Each row is a point on a tangle of strands that fork, close into loops and nearly touch. The rows are in no order.
In the rows, zero is written as 128.
Points whose rows are less than 49.6 apart are linked; no others are. Some points are linked to none.
dogug: [172 141 117  96 105 160 154 134 171 117]
Mesog: [122 162 123 161 138 122 109 147 147 151]
mel: [149 186 148 126 118 164 123 115 137 104]
tugo: [122  84 127  82 154 106 101 112 110 141]
sadab: [127  86 135 194 128 112 124 153  82 167]
zeru: [113  88 136 157  89 156 134 104  95 118]
ropo: [159  54 139 137 115 153 142 123 121 140]
Bep: [114 117 161 215 153  67 145 137  87 150]
Luk: [128  62 144 172 100 145 122 139 100 171]
teka: [123  89 131  99 159  78 112 141  87 166]
mor: [144 185 138 132 156 145 107 143 139 119]
felod: [123 205 133 105 179 114 102 144 135 108]
tiso: [174 170 126 100 109 162 149 128 156  97]
gurab: [172 179 125  98 120 158 144 116 159  77]
lok: [153 130 118  83 125 154 153 132 185 118]
liv: [107 122 181 233 142  71 144 131  74 159]
Zafu: [138 106 114 131  89 143 150 100 143 116]
Difek: [102 113 110 115 163  94 106 131 126 135]
Rimok: [129 175 134 139 157 130 109 158 142 140]
Mes: [128  70 134 129 158 130 111 129 119 133]
gom: [166 138 102  98  82 168 155 134 165 121]
kodit: [112 146 110  86 153  71 104 123 130 164]
sidi: [142 108 112  90 125 140 147 120 187 117]
mif: [127 200 132  71 175 109  95 135 127 115]
mamo: [159 205 116 102 126 153 136 100 172  73]
zese: [121 126 103 118  66 165 161 133 142 115]
Kuve: [118 108 113  69 149  99  96 100 136 150]
Bubuz: [123 131 110  78 147  79  91 110 132 159]
zazo: [ 94 131 112 111 156  75 111 136 127 148]
kad: [132 222 124 121 159 138 102 115 169  90]
Nezer: [102 102  83 150  73 186 170 151 144  85]
Munun: [115 155 134  75 153 120 104 137 150 151]
ked: [156 177 146 125 133 157 119 128 148 114]
fezal: [121 221 121 108 174 116 100 126 155  91]
Befor: [123  94 152 205 145  85 142 156  80 167]
napar: [132 212 117 114  86 163 144 109 140  73]
bok: [115 186 144  92 160  71 123 150 125 160]
Tofen: [ 98  91  99 171  77 179 173 141 128  79]
nivep: [162  59 127 128  99 160 151 119 116 124]
vage: [120  75 138 149  83 161 147 117  92 118]
Dib: [141 192 136  73 164  81 105 143 124 159]
big: [120  70 137 184 113 133 116 146  89 178]
turef: [ 96 108 138 129 168  55 132 138  95 143]
balu: [113 118 122 170 109 135 108 109 116 133]
Suko: [126  57 140 110 154 133 113 138 117 145]
Muno: [ 95 109 156 163 176  57 146 142  92 142]
dorev: [121  93 124 145 154 125 109 121 129 127]
duzal: [141 132  98 107  67 167 154 133 147 123]
pepom: [ 96 119 116 141  73 164 156 121 135 111]
zaro: [112  88 141 125 164  74 129 154  86 161]
vop: [155  81 109 132  91 149 150 102 120 108]
givit: [125 144 126 146 129 139 112 127 156 144]
Tibob: [137 152 140 133 125 150 120 127 161 137]
bifu: [123  82 126  88 156  95 105 126  97 154]
vopi: [149 101 109 120 108 143 144 105 171 115]
gipe: [ 95 102 177 166 175  56 145 146  87 158]
regi: [133 205 140 130 104 160 125 105 133  84]
Sopi: [101  81 118 158  78 177 167 134 105  84]
Pab: [118  62 127 146  77 170 168 136  97 102]
Kuro: [110 111 127 159  92 145 123  99 120 129]
Vazu: [142  49 144 154 104 154 134 128 120 162]
taf: [124 109 115 168 141 118 105 121 119 136]
Nune: [145 216 124 117 133 147 116  99 172  84]
karil: [137 197 135  63 162 104  96 135 124 134]

A piece is all that can be reached along the links. How many separate loops has the piece of each point below (a circle has one, a figure eight two, a Y none), and how many tips (points with one link)?
gipe: loops 0, tips 2
Bep: loops 0, tips 3
taf: loops 0, tips 2
regi: loops 1, tips 1

A fork is a point with three links, a tip a point with one. Leave the first point through the second and follow the links. Name the first fork or tip that comes.
felod; fezal: dogug
teka; zaro: gipe
ropo; Vazu: liv
tugo; Kuve: Difek
mif; karil: bok
balu; Kuro: Nezer
Mesog; Rimok: ked
vage; zeru: Suko
ked; mel: napar

Name the points in between on the shortest way along the links from the first point to the second, in order.
balu; Sopi: Kuro zeru vage Pab
bok; kad: Dib karil mif felod fezal
Kuve; zaro: tugo bifu teka
liv; big: Bep Befor sadab
